Each row is a point on a landscape with many valleys, with its height.
A ball rolls from a point to whichever of its 6 nearest points has the largest drop for the distance, and stops where none of them is lower. Distance is the straight distance between rows; heights are no part of it.
q_727 height 1.30: [ -7 -12   6 -25  -8  -7   2  11  -5 -12   5  18  -6  -2 -31  11 -14   5
 -11   5]
q_858 height 3.96: [ 13   1  -1   1  -1  17 -14  -5  10  20  -4  -2  -7 -12   7  13 -21  -4
  25   9]
q_677 height 3.65: [ -9  -9   8 -21  -7 -12   6  15 -12 -17   5  17  -9  -2 -27  11  -7   7
 -12  -3]
q_593 height 0.75: [-12 -11   1  -5  -6  -9  -3  25 -15 -32  18  10  -1  20 -10 -13  13  10
 -17 -27]
q_440 height 2.90: [ -4  -5  17   7   0   3  -7  19 -14 -27  39   5  -5  33  12 -30   7   9
 -17 -26]
q_753 height 1.71: [ 13   9   5  14   2  15   1 -24  26  29 -21 -10  14 -10  18   4  18  -1
  -7   0]
q_5 height 2.15: [  9  -5  12  15  -6  20  -7 -23  29  25 -13   0  12 -10   8   1   7   4
  -5  -6]
q_100 height 4.40: [-53  14  20 -31 -13  -9  12   3 -14 -25  16  16  18  18 -23  -7  30   8
 -12 -12]
q_881 height 1.36: [ 10  30 -12  14  16   6   8 -30   4  24 -30 -27  11  -8  20 -10  24  -9
  -8   5]
q_786 height 1.97: [  7  28 -21  16  23   1   9 -31 -15  22 -23 -34   6 -10  17 -18  20 -15
 -11   7]
q_883 height 2.06: [  0 -16  -7  -5  -7 -16   7  24 -10 -27   6  11  -7   9  -8   0   0   3
 -10 -15]
q_334 height 1.34: [-14 -13   3  -1  -7 -12   4  26 -16 -31  16  12  -1  15 -14  -8   9  12
 -19 -23]
q_954 height 4.07: [ 13  -9  14  -1  -5  25 -12  -9  17  24   1   7  -2 -15  -5  14 -16   3
  11   3]
q_555 height 4.61: [-46   9  19 -23  -7 -11   9   3 -16 -26  19  14  16  16 -20  -9  26   8
 -16 -16]
q_709 height 2.80: [-24  -3  20 -32  -7  -2   7  -4  -8 -12  19  14   6   5 -40   9  -7  12
 -18  10]
q_549 height 1.12: [  5  20  -1  22  14  -4  15 -21  14  27 -37 -21  13  -3  18   4  25 -11
 -14   8]
q_408 height 2.48: [  9 -19 -12   4  -6 -24   9  23  -1 -24   3  12  -9  -4   2   7  -9  -2
   5  -4]
q_644 height 2.62: [ 10 -10  14  11  -7  24  -6 -27  31  28  -5   2  12 -12  -1   3   8   9
  -5  -4]
q_399 height 1.20: [  8  22  -7  18  18  -3  10 -26   9  23 -36 -21  11  -5  18  -4  23  -9
 -19   8]
q_907 height 1.58: [ 10   1   6  19   2  12   0 -22  32  26 -23  -7  14  -6  11   5  24   0
 -12  -1]
q_237 height 2.89: [  2  29 -23  18  21  11   1 -31 -17  22 -23 -32   3 -11  25 -21  16 -15
   5   7]
q_599 height 3.02: [-14  -9  24 -29  -7   4   1  -4  -9  -5  17  15   6  -2 -40  10 -13  11
 -11   7]
q_349 height 1.86: [  4  27 -14  13  14  13 -12 -15 -11  26  -6 -32  -3  -3  23  -9 -11 -17
  32  13]
q_494 height 3.82: [ 13  15  -6   6   4  22 -16  -8   7  26  -8 -10  -4 -12  14   1 -10  -7
  22  14]
q_997 height 3.32: [  9  -6  -2  -8  -3  -2  -3  13   6   8   0   3 -12  -9  -5  21 -24  -3
  19  15]
q_651 height 5.53: [  4  -8 -20   9   1 -24   8  16  -2  -9  -2   1  -8  -4  16  12 -22 -11
  28  16]
q_429 height 0.92: [  1  27 -20  13  18   9 -14 -20 -17  25  -3 -30  -5  -4  25 -15  -9 -19
  28  15]
q_24 height 3.20: [ -1 -12  -6 -10  -7 -11   1  20  -5 -13  -1  11 -13  -1 -12  18 -18   2
   5   5]
q_85 height 2.76: [ 14 -24 -13  14   1 -14   9  20   0 -35  13   9  -7   3  20 -23   1   8
  -5 -14]
q_199 height 4.52: [  5   3 -16   2   2 -14   3  11  -1   4  -3  -8 -11  -4  15  13 -27 -11
  39  24]
q_619 height 2.94: [ 12   7   1  10   2  26 -14 -12  20  27  -9  -5   2 -11  15   2   5  -3
  15   5]
q_342 height 4.69: [ 13 -21 -17  14  -2 -27  16  20   0 -32   6   9  -7   0  25 -13  -7   2
  12  -3]
q_946 height 3.38: [-12 -12   6 -20 -10 -14   3  20 -12 -23  11  16  -4   4 -27   5  -1   8
 -15 -11]
q_25 height 1.44: [-19  -4   9  -2  -8  -5  -2  22 -16 -32  26   6   1  24 -10 -16  18   3
 -18 -28]
q_223 height 3.63: [  6 -11   3 -17 -11  -3  -2  12  -2  -2   6  13 -12  -7 -16  18 -24   3
   9   9]
q_674 height 1.33: [  9  13  -5  20   6   4   5 -22  22  28 -31 -16  13  -7  18   1  21  -5
 -10   0]
q_168 height 2.77: [-31   1  23 -34  -5 -12  11   1 -14 -17  15  16  10  12 -37   2   6  13
 -18   3]
q_422 height 4.29: [ -7 -13   2 -19  -6  -9   2  19 -11 -22   6  19  -5   3 -25  11  -8   9
 -13  -1]
q_474 height 3.59: [  9  19  -7  13   6  25 -14 -12  14  31 -14 -15  -2  -9  20  -5   1  -8
  14   6]
q_186 height 1.89: [  9 -21 -14   6  -5 -23   8  23  -4 -31   9  13  -7   2   5  -4  -3   3
   0 -13]
q_945 height 2.45: [  9  20  -6  16  11  21  -8 -20  13  29 -18 -17   4 -11  19  -5  10  -7
   7   4]
q_846 height 5.20: [  7  18 -13   4   9  21 -14 -12   0  26  -8 -19  -3  -7  19  -3  -5 -10
  26  10]
q_601 height 3.13: [  7  -9 -16   0  -3 -23   5  20  -1 -10   4   8  -8  -4   2  14 -24  -1
  18  13]
q_774 height 3.92: [ 16  -3   2  -3   0  20 -15   0  10  16   2   4  -9 -10   1  14 -18   1
  16  10]
q_998 height 2.72: [-24  -3  13 -32  -7 -11   6   4 -15 -17  11  15   7   5 -40  10  -3  12
 -16   1]
q_824 height 4.42: [  8 -12  14 -13  -6  17 -12   3   6  13   3  12  -6 -13 -19  16 -22   5
   4   9]
q_888 height 0.46: [  5  -6   8  22  -2  -7   3 -26  40  20 -25  -3  21  -7   9  11  24  -6
 -21  -2]
q_943 height 3.61: [ 15   7  -2   4   3  26 -14 -11  14  28  -6  -7  -3 -13  14   6  -7  -7
  24  10]
q_534 height 4.51: [ 10  29 -13  11  15  16  -6 -20  -3  24 -16 -26   2  -8  24 -12  10 -11
  12   9]
q_174 height 6.96: [-46   6  20 -22 -10  -9   7   7 -19 -27  23  10  12  21 -17 -11  33   5
 -15 -26]
q_430 height 2.03: [ -4 -12  -3  -9  -9 -19   4  23  -9 -32  15  12  -5  10 -13  -4   4   0
 -21 -18]
q_809 height 1.52: [  5 -20 -11   9  -5 -19   8  23  -5 -33  15  11  -6   8   4  -6   2   6
 -10 -17]
q_17 height 3.57: [ 10  10 -16   3   5   2  -8   3   1  15  -3 -13 -10  -4  15   7 -21 -11
  39  20]
q_788 height 2.82: [ -1  29 -25  12  22  11  -4 -34 -26  16 -12 -39   3 -12  22 -31   8 -20
   1   6]
q_656 height 1.81: [ 15 -11  11   7   8   8  -3  15 -10 -29  39   5 -16  21  23 -35  -5  18
 -10 -16]
q_435 height 3.78: [ 10 -16  24  -6 -11  22 -13 -15  19  20  12  11   5 -10 -20   7 -16  12
  -3   2]
q_872 height 0.61: [  5  15  -1  22   7  -8   9 -24  25  25 -38 -18  15  -2  16   9  28  -6
 -17   8]
q_649 height 3.95: [ -4 -14  -4 -14  -7 -17   5  25 -11 -23   5  17  -8   5 -18   7  -3   3
  -7  -7]
q_928 height 2.81: [ 12   3   6  11  -3  30 -11 -17  19  27 -11  -7   5 -13  12   0  -1   3
   9   6]
q_294 height 3.77: [ -4 -11  11 -21  -9   1   0   6  -3   2   9  13  -9  -3 -27  17 -23   7
  -4   6]
q_637 height 1.31: [ 13   8   1  25   4   5   5 -22  30  29 -31  -9  14  -3  14   4  23  -2
 -11   0]
q_517 height 1.50: [ 10  22  -8  16  11  12   4 -22  10  25 -28 -20   8  -9  20  -3  19  -5
  -3   1]
q_722 height 3.87: [  8   7  -3  -1   2  17 -12  -6   7  24  -6  -7  -8 -11   7  10 -18  -5
  29  15]
q_10 height 3.25: [ -3 -15   3 -19  -8  -5   2  14  -8 -11   5  15  -8  -1 -25  12 -18   4
  -3   6]
q_356 height 2.85: [  5 -18 -13  -7  -6 -18   5  24  -2 -17   5  12 -12  -1  -6  13 -16   0
   6   4]
q_255 height 2.24: [ 12  28 -15  14  16  17  -4 -24  -2  26 -23 -25   8 -11  22 -19  15 -14
   2   8]
q_564 height 1.39: [ 11  25 -10  14  20   2  14 -32  -9  18 -32 -26  10  -8  18 -13  20 -16
 -13   7]
q_172 height 1.45: [  7   3   7  24   0   0   8 -23  33  28 -30  -9  21  -4  11   8  22  -4
 -19   2]
q_578 height 1.74: [  5  36 -19  12  21  14  -9 -30 -19  25  -9 -33  -2  -3  27 -19   6 -20
  16   8]
q_896 height 1.67: [  9 -17  -6  13   3  -9   1  23  -6 -34  21   7  -8  14  15 -24   3  12
 -10 -22]
q_480 height 3.24: [ 10 -11  18   4  -7  30 -12 -19  19  24  -2   4   1 -11  -6   2  -5   6
   3   0]
q_448 height 2.02: [ 13   5   3  17  -1  21  -6 -16  26  29 -15  -5   8 -13  14  -1   9  -1
  -1  -2]
q_638 height 1.79: [-25  -5   8  -9 -12  -9   4  20 -16 -29  20  13   3  20 -16 -14  17   6
 -22 -29]
q_856 height 1.65: [  9 -12   9   8   2   2  -4  18  -9 -31  29   4  -8  26  16 -31   6  11
 -15 -23]
q_729 height 2.64: [-30  -3  14 -26  -9 -13   8   7 -17 -23   9  18   5  13 -32  -2  12   9
 -19 -11]
q_938 height 1.82: [  9  13  -6  17   7  18   1 -23  19  29 -30 -14  10 -10  21  -1  18  -7
  -2   0]
q_576 height 1.51: [  5 -11   2   8   1  -2  -3  22 -14 -34  28   7  -7  21   8 -23   8  10
 -15 -25]
q_219 height 3.01: [-14  -8   8 -25  -9 -10   7  12 -14 -19  11  19  -2   4 -35  10  -2  11
 -13  -2]
q_432 height 3.51: [ -7 -13  26 -26  -9   7  -3 -11  -2   1  17  14   0  -3 -37  14 -18  13
  -9  11]
q_459 height 2.91: [-28   4  17  -6 -10  -3  -2  17 -17 -27  28   8   8  26  -9 -17  28   5
 -18 -29]
q_806 height 1.19: [ -5 -16  -3   0  -8 -11   0  27 -14 -36  20  12  -8  15  -2 -11   8   6
 -15 -24]
q_931 height 1.26: [ -3  19 -17  13  16  -1 -11 -14 -15  18   2 -29  -7  -1  24  -6 -20 -16
  39  23]
q_117 height 3.80: [ -1 -12  20 -21 -10   8  -4  -3  -3   5  16  14  -2  -6 -31  14 -21  11
  -4   7]
q_855 height 4.02: [  1 -13  30 -16  -5  15  -7 -17   6   8  20  14   3  -2 -36   6 -21  15
  -8   8]
q_297 height 2.26: [-26  -4   9 -15 -13  -8   8  18 -18 -30  12  15   6  18 -26  -4  11   6
 -19 -20]
q_27 height 3.49: [ 16 -22 -14  10   1 -22  11  22  -2 -30   4   9 -10   3  15  -5  -4   3
   7  -6]
q_862 height 3.35: [  9  -5 -13   0   1 -13  -2  12   5   6  -2  -1 -13  -6   8  18 -27  -9
  31  16]
q_238 height 0.34: [  3  14   6  24  11 -16  14 -20  27  22 -35 -15  20   0   8  20  18 -12
 -22  10]
q_302 height 2.42: [-25  -6   5 -28 -10 -12  10  15 -19 -24   9  16   2   9 -30  -1   5   8
 -17 -10]
q_993 height 3.88: [ 10   3  -5   3   1  15 -12   3   3  14  -3  -2  -9  -6  12  10 -23  -6
  31  16]
q_725 height 1.63: [-20  -6   4 -12  -8 -13   4  19 -13 -33  13  12   3  16 -19  -4   9   4
 -23 -22]
q_929 height 3.30: [  7 -10  -3  -6   0  -8  -3  14   2  -2   1   7 -11  -5  -1  18 -21  -3
  21  16]
q_65 height 2.93: [  5 -17  -6  -6  -6 -16   5  24  -7 -22   7  14  -8   3 -11  10  -8   4
  -5  -7]
q_241 height 3.21: [  6 -12 -16   2   0 -27  10  21  -2 -20   0  11 -11  -2   5   8 -15  -3
  14   3]
q_58 height 2.75: [ 18  -8  10   6  -7  31 -15 -15  27  24  -5   0   4 -13   3   4  -2   6
   5   0]
q_455 height 2.86: [-41   7  22 -33  -8 -15  12   0 -13 -22  14  15  13  14 -33  -1  18  11
 -17  -4]
q_267 height 2.52: [ -3   9 -20   9   9 -15  -1   4  -8  12   0 -18 -11  -3  20   5 -26 -14
  43  26]
q_286 height 5.00: [ 10 -19 -22  17   0 -31  14  21  -2 -24   2   4  -6  -5  22   4 -17  -4
  22  11]
q_708 height 3.31: [  7  18 -13   5  13   9 -12  -8  -4  22  -4 -17  -5  -5  18   6 -17 -13
  36  20]

Call two points neighbours if one is among the 6 nearest of the other. Go from one point of each pair to the other, from neighbour to neighbour, staying as low as possible. Name the highest point that can't be avoided.
q_593 / q_727: q_709
q_593 / q_238: q_862
q_238 / q_429: q_255

Where does a ball stop that starts at each point below?
q_534: q_238
q_644: q_238
q_58: q_238
q_174: q_593
q_27: q_593
q_100: q_593
q_858: q_238
q_342: q_593
